A landscape with many valleys, sampled at points; each row gives a point and its height.
A ball rolls from a point to the lowest of its 2 nearest points, and stops where none of them is lower. Distance is the straight distance between rows; heights are no part of it.
<1221> h=233: [113 117  98  63  81 109 112 109 104 109 110  93 109  97  73 112  94  95
 124  74  72  88  99 102 110  84 109  90  95 111  60  74  93 130 106 111
  90 106  75 118  93  96 145  98  92 125  87 122  62  62  80]
<1034> h=344: [107  97 117 139  88 114  98  94 107  92  70 144 107 131 129  98  93 126
  69 148 116 125  79  95  53 142  93  77  88  78 129 110 109  89 112 100
  88  74 121 120 106 109  65 118 121  81 120 103 116 112 131]
<696> h=165: [ 59 103 123  96 120 103  87 102 128  98 102  84  93  80 133  77 112  94
  95  87  77 112 101  98 113  89  78 114 103 112 101 120 113 133  84  84
 105 132 115  79  89 116 107  90  78 102 101 112 119 122  95]
<503> h=715: [118  84  93 108 115 103 108  77 104  64  66 136  89 125 104  93 136 124
  64 132 130 130 107  89  81 122  88  67  61  74 126  99 145  90  81  82
  65 124 115 101 126  88  74  79 118  66 117  84 126 115 117]
<697> h=132: [ 82  93 103 104  99 105  73 117 127  95 105  91  83  97 133  64  86  84
  90  96  89 112  98  81  65 100 114 121 116 115  99 109  95 125  89  95
 106 118 114  76  94 127 107  99  78 101 121  97 114 120  94]
<456> h=389: [125  80  65  84  79 123  93 118  94  66 117 135  92 139  76  94 112 116
  93 126 111 116  77  73  64 110 117  81  69  83  85  74 111  99 101 105
  74 121  94 111 139  79 119  85 122  86 105  94 109  87  87]
<859> h=273: [101  91  81  85 104 139 101 109  88 110 105  86 105 125  81  97  92  93
 138  68  82  49 114  97 107  87 133 105 111 102  91  82 103 118 112  91
 105  90  81 126  77 110 159 102  90 100 105  73 107  89  79]
<321> h=497: [118  92 116 103 118  68 110  65  86 104 104  96 128  62  59 130 122 109
  94  89 130  99 129 107 157  77  80  90  97  83  91  83  99  86  89 104
 103 106  94  94 100  92  77  81 112 118  84 110  54  78  97]
<371> h=536: [118  70  72  97  99 115 107  66  57 122  96 126 117 132  76 154 111 133
 102 145 126  97  85  83 107 123 114  90 108  86 113  90  81  51 142 109
 110  76 104 131 100  75  80 123 124  84  76  79  96  76 116]
<26> h=786: [120 114 106  94  80 117 105 102 115  51  78 125 102 118 107  84 118 115
  87 125 100 125  82 103  68 109  61  63  55  64  90  82 118 118  93 116
  45 105  82 127 148  96  83  65 131  94 102 158 101  88 122]
<490> h=262: [ 86 105 105 107 134 136  86  91  94 120  96 101 112 119 101  94 103 108
  99 112  93  77 100  83 108  99 122 108 114  96  88  90  92 109 124  76
  97  92 104 118  81 111 125 116  82  82  81  94 113  92 113]
<854> h=408: [ 48 126 135 108 124 100  98  95  94 122 130  69  74  82 134  92  98  82
  99  84 101  87 101 112 142  78  78 122 129 115 111 159  99 116 104  92
 152 105 124  88  58 110 104 131  55 100 108  83 136 130  93]
<244> h=383: [102  91  99 135  98 114  93  93 110  98  73 128  95 124 141  93  95 115
  80 141 118 133  88  80  61 138 100  96 108  91 130 129 106  85 107  88
 115  85 129 104  97 112  71 127 112  84 123  83 120 124 119]
<254> h=272: [102 117  97  51 111 150 106  77  79 123  95  80 128 114  75 117  90 117
 133  74  63  61 116  99 141  78 118  95 106 107  80  77 102 137 135  96
  93  81  80 141  84  80 155 109  80  92  69 122  89  62 102]
<713> h=703: [ 99  88  97 110 138 109 109  55  89  75  55 123  97 120 114  92 143 115
  73 140 127 126 117  76 117 107  72  87  76  86 139 115 142  90 109  62
  90 124 113 107 103  90  68  92 111  57 103  82 126 127 127]
<1212> h=385: [ 60 109 120  90 124  97 126  85  64 135 103  65 112  80  95 107  88  77
 120  62  98  40 127 117 169  82  93  98 118 112 121 123 125 115  96  66
 143  89  73  99  68  87 136 105  75 101  94  69 126 122  93]
<1130> h=237: [110  82  97  93  93  92 106 118  98 108 113  79 101 100  84 112  87  75
 131  58  96  52 116 113 105  90 127 107 110 113  88  92  93 104  89 105
 110  91  77 103  78 117 143  98  86 125 112  63  84 101  63]
<1129> h=332: [ 97  73  44 106  99 110 114 100 106  87 105 121  51 129 138  85 100  85
 105 131 129 128 102  90  59 130 109 116 115 107 128 123 119  55 113  84
 140 103 141  90 105 101  80 113  99  67 127  34 139 146 104]
<9> h=459: [ 87 119 128  84 126  85 111  86 116 104  96  84 128  73  85 120 132 114
 104  75  77 102  99 116 156  75  59  98  79  99  79  84 101 115  84  99
  89 114  92  70  99  96 102  76 105 119  73 145  70  81 118]
<996> h=484: [137 117 111 108  82  55  94 131 100 115 125  96 106  69  85 110  63  91
 102  80 108 103  94 121  79  98 117 112 115  91  73 100  58  92  89 137
 107  75 109  94  99  98  87 122 102 132 108 120  59  85  81]
<255> h=143: [106  90  88 102  71 139  81 131 114  76 116 123  95 141 107  71  84  96
  99 126  95 110  67  76  32 114 138 107  96  80  86  77  75 117 116 114
  76 102 109 105 124 106 125  98  97  86 113 109 118 100 110]
<1151> h=352: [ 96  88 128 108 106  51 126  99  89 116 119  73 125  58  72 142  99  77
 113  55 116  58 133 121 153  83  97  95 109 110 100 111  91  91  74 100
 129 100  88  91  90  95 109  99  70 121  94  73  69 104  70]
<942> h=616: [125  96  72  83  55 110  89 131  96  94 119 111  89 111  80  93  81  85
 110 101 100 100  79  85  68  99 133  95  97 100  65  81  78 112 111 127
  82  98  80 115 119 101 130 107 108 121 107 106  75  77  74]
<72> h=773: [120 131 130 135  82  99 105  93  97  89  74 130 115 107 118 100  90 124
  80 139 117 112  77 122  78 119  80  68  92  76 112  90  97  90 103 124
  70  57 107 130 113 116  49 110 116  93 104 165  85  88 132]
<120> h=424: [ 54 106  84  90 134 128 104  85  92  71  86  78 103  98  81  72 132 104
  99  88  58  93 121 101 143  91  87 105  94 104 106  98 146 110  91  45
 104 130  82  81  90  82 110  96 109  65  80  78 131 128 108]
<555> h=557: [142 119  87 129  49 100  80 142 106  96 116 113  91 112 108  91  48 100
 112 107 108 117  61 116  43 116 127  99 115  91  94 100  50  88 120 143
  74  64 120 113 131  81  78 133 129 120 110 144  74  96  88]
<614> h=236: [ 84 124 122  68 141 125 108  62  74 133  93  70 134  95  66 116  92 113
 122  68  80  47 122 114 161  67 105 102 105  99  95  84  99 125 130  90
 102  79  84 123  66  79 142 107  81  88  60 112 104  80 116]
<632> h=265: [ 76 113 121  87  79  48  92 144 143 117 120  72  95  57 105 116 102  75
 103  53  70 110 100 115 102  87  74 110  80 137 107 116  97 123  79 117
 100 150  89  47 105 103 120  74  92 147 118 105  93  88  85]
<635> h=628: [120 116  91  80  54 112  79 141 118  89 115 102  85 108  95  71  81  75
 117  97  77 110  71  87  48  89 119 104  92 106  71  73  74 126 110 119
  71 118  85 103 114 109 138  93 109 123 110 129  92  81  90]
<330> h=308: [102 140 134  81 101  99  95 134 125 136 119  90  96 104 121  87  74  91
 113  82  76  89  67 108  72  81 119 131 110 114  70  95  67 137  94 120
  81  80 108  91  82 122 117 108  69 111  98 132  96  84 113]
<941> h=438: [ 83 107 114  74 126 103 117  63  94  91  92  72 135  86  51 127 126 117
 106  67  70  82 118 114 185  62  68  92  88 101  84  76 105 109 109  89
  91 106  71  88  88  80 114  90 118 103  59 121  77  80 116]
<1055> h=729: [101  84  97 102  90  81  77  96 126  60 101  88  56  82 123  60 114 100
  78 104 109 143 122 100  86 105  71 101  89 107 126 136 136  97  67 107
 109 148 108  78 116 114  71  65  92 100 140  90 122 135  80]
<1139> h=432: [129  91  82  96 101 117  96  85  93  77  98 132 108 124  77 107 124 127
  87 133 124 114  87  79 108 103  96  78  77  76  91  83 116  92 103 102
  73 115  88 117 128  83 101  83 128  93  88 108  91  78 103]
<1062> h=216: [ 87 118 117  91 127 123  90 102 115 116 102  95 111 104 104  90 105 106
 106  93  74  85  92  99 109  87 102 107 101 103  71  85  93 131 105  86
  87 106 100 100  85 113 129  97  83 102  81 123 101  87 111]
<612> h=486: [133  93  90 134  88  78  90  90  99 104  84 125  95  92 102 112 102 114
  83 119 143 123  92 106  86 135 101  76 109  89 122 119 109  55  87 106
 110  80 108  94 106 106  52 116 139 115 114  76  81 105  91]
<638> h=258: [111 113  88  47  88 141 111  97  86 116 100  94 122 108  78 116  92 107
 124  81  63  82 106  90 119  94 118  86 105 115  64  68 101 142 124  99
  80  92  72 135 101  81 149 106  84 105  69 137  65  53  96]
<516> h=739: [ 77 116 126 112 112  93 107  96 124  86  61 101 104  85 151  70 121 112
  69 111  87 125 102 110  77 104  43  83  74  77 106 102 122 137  75 111
  69  97  97 108 116 132  61  66 115  98 117 163 113 104 131]
<8> h=528: [125  80  80 126  95  59  98 103  97 108 100 102  89  77 113 115  97  91
  89  97 142 113 117 106 100 117 100  93 121 102 107 124 109  53  76 111
 128  90  98  82 103 108  62 104 127 130 116  59  77 114  70]
<916> h=142: [108  94  99 128 124  86 112  76  75 140  83  94 118  84  96 135  89 106
 101 105 120  99 122  98 122 115 102 110 130 104 111 113  77  61 110  84
 137  68 119 109  65  94  61 135  99 104  79  77  82 104 104]
<474> h=722: [111  87  95 106 107  89  93  85 118  58  71 116  75 102 115  73 126 112
  68 120 122 141 116  94  80 118  79  77  75  87 126 116 147  98  66  91
  81 132 110  90 125 102  69  75 109  78 126  86 120 127  96]
<843> h=472: [ 80  64  73  91 100 158 111 110 104  81 115 122  91 162 102  66 114 115
 105 131  89 105  84  78  41 117 163 104  81  89  98  73 102  93 120  77
  86 107 126  97 114  85 133  90  72  50 119  68 148 113 117]
<1204> h=247: [140  95  84  78  56  70 106 108  83  95 118 114 109  67  60 123  85  88
 106  90 117 104 104  97 102  93 115  84  95  91  62  78  81  97  92 132
  94  94  77 123 123  86 103 100 110 130  91 122  39  72  62]
<819> h=407: [ 57  99  84  99 125 115 111  89  85  92 106  77  78  88 102  74 118  85
 105  88  90  88 126  99 137  87  81 104 113 115 109 117 139 105  93  58
 127 128  91  89  85  91 108  91  94  83  99  65 133 139  84]
<77> h=733: [ 88  88 113  98  82  80  76 107 141  70  92  90  74  75 138  54  98  96
  77 100  89 142 107  99  70 106  71 109  84 105 120 126 119 121  69 112
 100 138 107  82 118 122  79  64  93 108 133 117 118 123  97]
<754> h=633: [142  79  77 112  69  85  68 123 120  61 100 123  71 108 101  76  91  93
  73 109 134 124  82  96  32 123 115  80  71  87 122 102 112  80  80 115
  72 111 104  87 142 106  77  81 133  95 139  83 115 116  91]
<250> h=617: [140  99  99 122  62  90  69 124 117  63  98 134  81 107 103  87  90 103
  78 117 135 116  65 108  46 124 103  72  78  77 118 103 101  79  97 126
  66  91  99 106 141 105  71  98 144 106 127 107  93 104  92]
<335> h=460: [138 102 103 118  96  88  95  72  87  98  89 128 116  88  74 123 110 123
  84 127 146 114  98 107 114 114  98  78 101  75 109  94  98  68  98 112
  96  85 104 108 106  99  58 104 131 107  91 114  66  79 108]
<517> h=214: [ 84  85  72 102  99  69 122 109  90  77 131  73  63  80 100  98 113  71
 107  74  99  92 145 117 136  80  62 101 108 131 113 122 142  85  67  85
 124 145  81  78 114  97  97  72  99 115 120  42 111 134  57]
<926> h=587: [132  80  56 103  60 105  89 124  87  93 122 122  93 120  85 109  84  99
  99 113 125 101  72  88  65 117 138  91 103  85  79  92  76  81 109 134
  96  81  90 114 126  91 108 115 128 112 107  90  81  83  74]
<728> h=524: [131 137 116 108  67  86  85 148 116 111 123  98  89 104 119  77  45  83
 114  95  87 108  59 111  49  89 122 123 113 103  78  99  47 105 100 140
  72  62 110 103 112 107  86 124 100 120 107 155  78  94 105]
<757> h=395: [ 45 114 115  92 125 116 106  92  83 122 113  68  88  82 112  83 103  81
 111  68  87  67 117 107 147  83  87 105 119 114 110 130 129 127 103  65
 138 110  96  91  66  96 127 108  75  93  99  77 139 130  92]
<1075> h=414: [105  89  96  74 111  98 127  56  78  87  98  81 128  87  34 134 118 113
 113  71  89  74 134 105 177  67  86  85  93 104  84  73 104 100 106  93
  96 100  64 115  94  74 124  86 113 107  65 105  65  78  90]
<57> h=321: [139  86  78  86  67  82 107  81  58  99 110 125 122  78  56 145  87 107
  97 104 131 104 108  94 111 111 117  88 120  82  77  82  78  87 105 129
 104  78  95 136 117  74  83 116 117 105  74 127  46  62  84]
<1063> h=575: [ 74 117 149 104 124  61 102  92 118 116 102  89 109  54 134 105 118 104
  86  91 107 115 105 115 147  84  53 102  96 109 115 132 106 122  74 105
 112 113 121  69 104 107  75  91  78 122 100 133  83 101 105]
<983> h=259: [113 102 130 124 123  52 117  79  74 130 101  90 131  56  86 145  89 101
  93  82 122 100 135 109 136  98  83 110 130 102 110 119  82  79  92  98
 143  76 130  93  69  88  53 128  92 107  85  91  66  96 102]
<1023> h=200: [125  96 106  83  78  70 111 110  99 104 118  91 110  76  63 126  88  84
 119  68  99  78 111 111 109  86 116  98  99 104  67  84  78 104  88 125
 105  96  79 111  91 104 131  98  88 135 101  96  59  80  61]
<648> h=654: [110  76  64  96  82  92  79 129 129  76 109  88  69 101  88  62  95  80
  99  93  88 122 110  85  48 103 122 108  82 120 105  88 111 100  73  96
  88 144  91  68 114 109 104  69 104 103 133  76 113 115  78]
<1080> h=501: [ 53  86  72  88 117 166 106 101 128  82  92  91  93 142 104  49 114 110
 117 111  63  99 104  91  66 112 153 105  87 101 107  81 114 110 112  53
  91 118 109  92 102  88 134  94  64  45 113  76 149 128 112]
<217> h=330: [ 92  88  89 114 120 140  91  96  85 117  96 118 109 140 106 104 110 114
  95 133 103  87  86  71  87 117 132 109 116  90  96  96  87  88 140  80
 104  85 111 119  89 101 118 125  93  71  86  78 123  96 121]
<646> h=634: [104 128  96  71  38 103  90 142 135  77  99  84  78 104  89  73  91  71
 125  72  39 117  77 100  39  84 116 113  89 119  78  63  92 127 102 112
  75 142  81  85  98 101 154  72 116 125 112 133 104  71  98]
<553> h=423: [ 96  63  74  98 103 144 105 106  82  96 117 134  98 163 107  98 118 117
  97 139 104  98  72  72  53 123 149 107  96  84 101  84 101  76 137  78
 101  95 126 109 108  88 120 105  95  55 106  61 143 104 120]
<188> h=736: [ 86 106 129 105  89  76  88 113 137  79  74  98  88  73 148  60 102  97
  73  96  86 132  99 111  61 105  51  90  72  91 113 107 116 130  70 118
  73 112  98  97 124 132  68  57 111 114 127 151 111 110 114]
<628> h=762: [116 130 138 141 102  89 109  72  94 120  54 123 129  92 119 109  85 132
  83 140 107 122  96 122 101 120  69  85 105  96 121 106  95  90  95 105
  89  51 126 112  81 112  34 123 102  84 101 152  86  93 145]
<435> h=565: [ 90 102 131 113 118  62  99  89 103 113 111  90 102  55 116 108 115  95
  83  92 120 113 116 108 145  85  70  91 106 104 111 129 111  98  78 102
 124 115 110  74  99 107  71  98  93 127 106  98  72 105  85]
<439> h=506: [134 136 113  89  77  78  94 132 100 111 123 105 101  82  96  94  68  90
 113  96 100 109  75 112  75  88 109 108 105  95  68  87  62 104  97 135
  87  75 105 110 114  99  88 117  94 123  93 159  60  79  97]
<185> h=331: [ 80  97  93 103 137 122 105  67  57 142  77  90 113 112  90 116  94  94
 109 109 108  57 116  87 132  99 114 107 123 104 115  97  86  70 146  69
 121  67  88 130  67  97 112 131  86  77  67  58 118 103 117]
<332> h=639: [108 107  99  84  61  74  81 140 137  82 107  84  83  85  83  83  99  77
 107  73  58 121  89 103  62  84  95 109  76 119  87  78 101 111  81 108
  82 151  77  69 103 106 127  64 126 136 117 108  95  85  85]
<891> h=240: [ 38 132 130  73 109  95 105 117 129  88  94  80 123  77 109 125 141  90
 102  51  35 104  93 124 154  85  52 114  69 120 104 103 125 130  80  89
  94 127  95  47  91 109 113  86  99 108  72 125 108  95 120]
<139> h=370: [ 84 102 132  96 120  78 124  96  84 133 109  65 123  74  78 131  85  80
 122  49 104  41 126 125 157  81 104  99 111 109 111 113  99 107  86  88
 131  86  86 100  73  92 129 105  63 106  89  74  94 106  80]
<53> h=188: [ 80 119 128  90 115  96  92 113 132 104  89  95 109  90 129  89 110 101
 101  89  63 110  85 104  97  90  71 111  84 102  80  90  98 133  75  98
  80 119  98  85 100 120 110  77  91 115  89 145 104  99 113]
<1018> h=175: [107  71  58 113 114  71 126 106  80  86 104  97  73 101  88 112 108  74
 107  89 124  83 141 111 140  88  85  96 104 117 105  92 139  69  71  79
 108 118  79  97 118  97  96  73 112 105  98  30 100 123  61]
<191> h=345: [119  75  42  72  71 132 108 128  96  70 120 112  82 140  61  91 112 102
 123  98  83  96  97  77  61 107 136  89  83 110  79  66 106 110 105 103
  81 121  85 111 120  89 147  87 109  88 113  70 111  82  72]
<356> h=201: [ 55 129 138  83 152 105 109  69  87 136  88  68 131  80  86 107 108 104
 103  69  79  64 112 117 176  71  82 103  99 108 102 103 108 131 118  71
 107  95  90  85  70  82 117 104  85  90  57 115 116  99 125]
<651> h=477: [118  75  62 140  94  95 109 113  94 132  99  99  91 116 111 115  70  95
 115  92 116  92  99 103  68 128 139 116 143 105  87 111  58  71 101 110
 126  61 111  99  85  99 102 126 113 120 108  61  95 104  79]
<931> h=277: [ 86 115 132  89  77  52  82 148 141 120 117  76  84  64 130  88  82  69
  96  68  76 116  80 107  74  86  85 125  86 134 105 113  83 135  81 124
  95 132 102  56 104 119 112  78  82 140 122 127 103  98  99]
<471> h=552: [103  83 102 117 106  54 104  98  94 106 118  86  90  65 114 114 106  79
  87  88 131 104 127 106 133  94  82  93 117 109 109 132 116  69  76 106
 134 111  97  79 101 107  71  99  97 133 117  64  72 115  65]
<162> h=439: [ 79 128 148  99 119  63  99 124 123 139 121  82 100  74 133 103  80  92
  94  83  96 100  88 113 109  86  97 127 114 126  95 133  84 128  82 119
 117  86 126  72  85 114  84 118  61 111 104 116  91  99  98]
<273> h=743: [ 81 112 136 119 121  90  94  87 117 101  69 108 105  92 154  81 105 113
  75 127 101 120 100  99 100 101  69  98  96  89 111 116 114 125  85  99
  96  94 118 105  99 130  71  97  93  96 107 138 108 107 121]
<933> h=682: [ 95  85 111 110 136 121 104  48  79  99  54 138 122 135 113 111 132 129
  81 161 122 111 100  68 111 117  82  92  73  91 146 107 115  80 143  68
  90 100 111 119  97  94  63 115 111  62  93  83 127 115 152]
<513> h=343: [100 124 116 102 111 130  89 122 109 137 109  91  99 125 121  86  67 100
 110  88  81  75  83  99  75  96 145 133 137 108  73 108  67 129 109 105
  94  63 120 100  69 117 121 133  69  96 100  96 104  86 116]
<1127> h=474: [124 115 126  95 108  64 106  85 109  95  99 104 122  58  81 112 127 114
  97  92 110 117 100 120 137  79  60  84  81  83  89  83 103 105  75 113
  86 109  92  78 118 101  77  70 115 131  89 146  54  75 108]
<325> h=252: [ 81  92  86 114 101  97  90  96 104  74 133  74  44  91 130  69 110  81
 101 107 116 112 120 107 101  91  76 126 122 112 122 139 120  72  90  98
 148 137 119  79  84 120  82  88  78  97 133  60 138 149  81]
<215> h=790: [112 108  82  75  80 130 102 108 119  35  79 116 110 128  92  86 122 115
  94 119  60 141  85  91  74 106  71  83  50  71  74  68 123 116  83 104
  57 129  81 110 141  82 107  69 126  82  90 140 104  84 123]
<1157> h=283: [ 90  77  54 105  92 107  94 101 119  72 119  85  41 111 130  58  96  79
 102 118 117 124 114  92  65 111 115 125 119 119 122 124 116  73  97 100
 138 122 126  77 100 116  86  90  79  77 137  56 136 147  86]
<993> h=514: [ 48  95  62  86 121 147 108  94 113  82  97  81  68 119 106  44 112  94
 118 109  78 100 117  99  91 102 128 107 100 112 115 100 133 101 104  50
 113 123 104  88  95  88 120  94  66  47 114  65 151 147  96]
<1176> h=422: [ 72 108 124 109 111  81  91 110 110 120 124  73  76  79 137  96  88  83
  93  81 101  98 102 105 116  90  91 120 129 123 104 149  91 111  92 112
 142 102 124  75  74 117  94 126  67 118 118  85 105 120  83]
<772> h=645: [110  88  90  98  54  78  68 140 143  81 107  80  69  84  96  54  82  64
  98  81  73 126  88  92  37  95 118 121  74 122 107  87  93 113  82 107
  81 150  89  67 111 112 111  60 111 121 134 108 108 104  93]
<793> h=224: [ 39 129 134  81 134 104 109  97 110 114  98  71 124  74 101 112 123  97
 103  56  55  86 100 124 173  81  63 106  86 116 101 115 120 141  96  74
 104 113  96  62  82  95 117  98  90  99  66 120 116 104 119]
<566> h=318: [111  68  67  96 114  99 128  60  57 100  90 102 107 114  49 138 116 104
 112 106 126  65 128  96 156  84 101  90 101 101 103  75 107  60 113  91
  96  92  67 133 102  84 114  85 117  86  65  64  96  90  85]
<711> h=397: [145  94  83  96  66  91  98  70  60  91 101 135 117  88  60 142 101 126
  90 123 148 117  93 101 107 117 106  71 110  75 103  88  91  75 113 127
  98  77 104 130 122  74  61 113 136  99  80 125  55  66 102]
<35> h=595: [136 102  94 141  57  98  74 128 116  83 101 126  90 117 113  91  67 109
  91 116 121 115  59 113  38 134 117  82 101  81 116 108  76  78 110 130
  77  72 115 105 129  94  71 119 145 113 125 115  92 109  94]
<627> h=440: [ 48 120 102  74 138 140  98  78  84  90  78  73 125 102  76  81 121 108
 109  73  43  66 115 106 158  87  93 105  95  99 103  88 140 128 114  48
 104 112  72  87  72  87 130 103 116  70  68  92 139 112 130]
<1021> h=751: [ 89 127 142 126 131  99 106  69  98 120  54 110 127 104 146  97 105 126
  78 144 100 113 102 101 113  96  72 100  95  94 115 104 102 114 100  94
  91  69 119 118  84 123  54 110  89  81  91 157 102  95 147]
<889> h=401: [123 102  93 117  91 102 104 121  96 135 113  86  98 113 100 105  55  96
 115  75  93  78  94 110  71 111 152 127 141 102  72 112  49 102 102 122
 108  50 115 102  69  99 117 136  87 115 106  83  85  87  90]
<145> h=279: [ 76 110 110  91 143 124 105  56  54 141  77  76 123 102  75 107  93 100
 112  90 100  42 125  99 152  81 109 103 118 100 112  90  99  96 134  71
 114  76  77 126  63  88 133 117  85  82  64  79 120  98 115]
<383> h=374: [108  73  71  72 105 114 125  46  59  92  91  97 122 106  41 137 114 117
 113 100 107  73 129  87 159  81 104  80 105 108  92  72 102  88 124  99
  87  91  62 138 105  70 128  92 109  88  59  96  77  71  83]
<654> h=378: [ 98  79  76 116  95 122 110  85 107  82  87 130  70 132 148  86 108 110
  94 148 120 140  94  80  51 139  98 102 103  96 138 136 115  67 112  82
 132  92 144 105  95 104  67 125 101  67 137  58 144 149 119]
<28> h=307: [107  86  66  79  88 154 100 114  92  94 114 104 102 135  75  93 107 104
 127  93  79  75 101  80  85 103 134  96 104 102  76  74 103 122 123  95
  90 102  84 124  98 101 157 100  96  86 101  82 106  76  84]
<575> h=292: [113  98 113 116  88 130  95  97  92  86  93 142 115 143 116 105 100 131
  79 156 117 116  67  86  69 123 106  87  87  66 107  88  97  96 123 111
  82  82 109 130 120  95  88 109 114  81  97 126 110  91 132]
<1155> h=226: [112 100  98 103  77 140  88 120  86  92 110 135 108 146 111  98  88 119
  95 145 104 112  59  83  65 117 124  96 104  78  82  84  79 111 130 116
  84  80 104 129 126  93 110 118  98  88  90 132  99  83 118]
<977> h=253: [ 49 124 127  80  90  70 100 131 143  96 109  79 106  63 114 124 125  82
 101  51  50 118  96 120 126  89  51 113  74 133 112 117 115 125  70 105
  98 148  95  42 106 103 116  77  97 132  97 115 102  93  99]
<461> h=624: [110  75  89  98 126 119 101  55  60 119  78 133 120 138  89 143 126 137
  96 159 128  99  88  72 114 119  99  90  87  88 133  94  93  53 151  87
  98  84 106 119  98  82  68 124 123  76  80  72 113  96 138]
<948> h=431: [111  86  85 124 105 103  82 104 106 100  93 121  95 113 119  96  98 102
  84 123 125 113  92  82  71 122 115 100 113  90 110 111 105  74  96  95
 111  92 110  93 105 112  84 115 116  96 109  77 103 111  95]
<125> h=248: [115  64  67 112 110  76 128  82  72 102  96 104  98 103  70 135 106  84
 115  98 136  64 127 108 148  94 104  99 108 104 104  84 112  49  90  87
 109  88  75 124 101 100 105  84 113  99  79  41  89 105  71]
<910> h=538: [134  82  63 127  72  88 100 117  88 113 111 111  97 108  90 119  72 104
 110  99 125 100  86 106  67 126 139 101 125  88  81 102  56  69 100 130
 112  65 103 109 104  91  97 122 128 122 109  83  82  92  74]
<964> h=317: [120  94 129 112 113  49 119  93  77 117 114  86 132  60  64 151  88  90
 103  65 119  74 132 115 134  93 100 113 123  96  87 101  74  86  83 112
 131  78 113 101  77  94  89 111  79 110  83  91  63  91  87]
<939> h=425: [102  75  73  93 112 127 111  65  52 127  92 107 114 131  74 146 105 114
 112 125 110  65 102  85 118 112 123  97 121  93 101  88  75  61 155  98
 111  66  90 146  86  84 114 127  94  75  64  68 112  79 110]
<131> h=781: [133 116 114 107  71 105  99  96 102  61  89 136 100 108 101  96 108 114
  85 134 129 116  71 112  80 113  78  57  73  70 103  86 107  99 105 127
  52  84  90 133 146 101  66  88 129 101  98 160  78  85 112]
<133> h=300: [ 95 102 100 119 138 114  99  64  68 145  72 103 125 110  93 127  92 120
 101 131 107  95 108  83 122 115 104 112 120 105 120 105  70  65 139  76
 120  66 114 120  67  90  67 145  93  84  71  82 103 101 129]
<813> h=289: [ 94 134 139  84  81  70  90 153 137 128 110  82  83  88 135  77  73  70
 108  72  67 107  59 104  49  80 101 138  90 128  92 100  68 139  83 126
  74 104 102  73  95 126 115  83  78 125 114 152 110  96 115]
<678> h=456: [105 122 134  98 115  61 101 125 112 133 122  87 111  66  99 113  80  92
  99  78 102  90  97 118 105  89 105 119 110 107  80 106  74 111  82 121
 113  85 114  82  85 110  92 113  74 120  99 111  69  85  93]
<1205> h=234: [ 74  93  80 110 101  87 109 100  89  81 147  71  48  79 117  85 107  66
 107  90 114  91 132 120 128  80  61 117 123 121 113 139 127  78  86  94
 149 140  98  84  91 110  93  84  84 108 126  45 130 144  70]
<629> h=88: [ 85  88  93 107  97 130  80 116 130  84  99 110  96 124 122  60  90  95
  92 120  92 114  90  76  42 110 129 113 100  91  97  90  88 118  96  91
  89 113 112  93 107 118 113  93  84  78 117 100 126 115 109]

For each start below, name the point where the ball stops.
<1080>: <629>
<646>: <356>
<1127>: <1018>
<330>: <356>
<654>: <1018>
<754>: <916>
<131>: <614>
<456>: <1023>

Call two points neighbours if one is among the 2 nearest of the other. Go from one point of each pair to the other, from neighbour to neighbour, staying as low as possible. Name the highest point that can't be avoided.
<1018> and <629>: <244>
<356> and <916>: <185>
<614> and <1023>: <254>
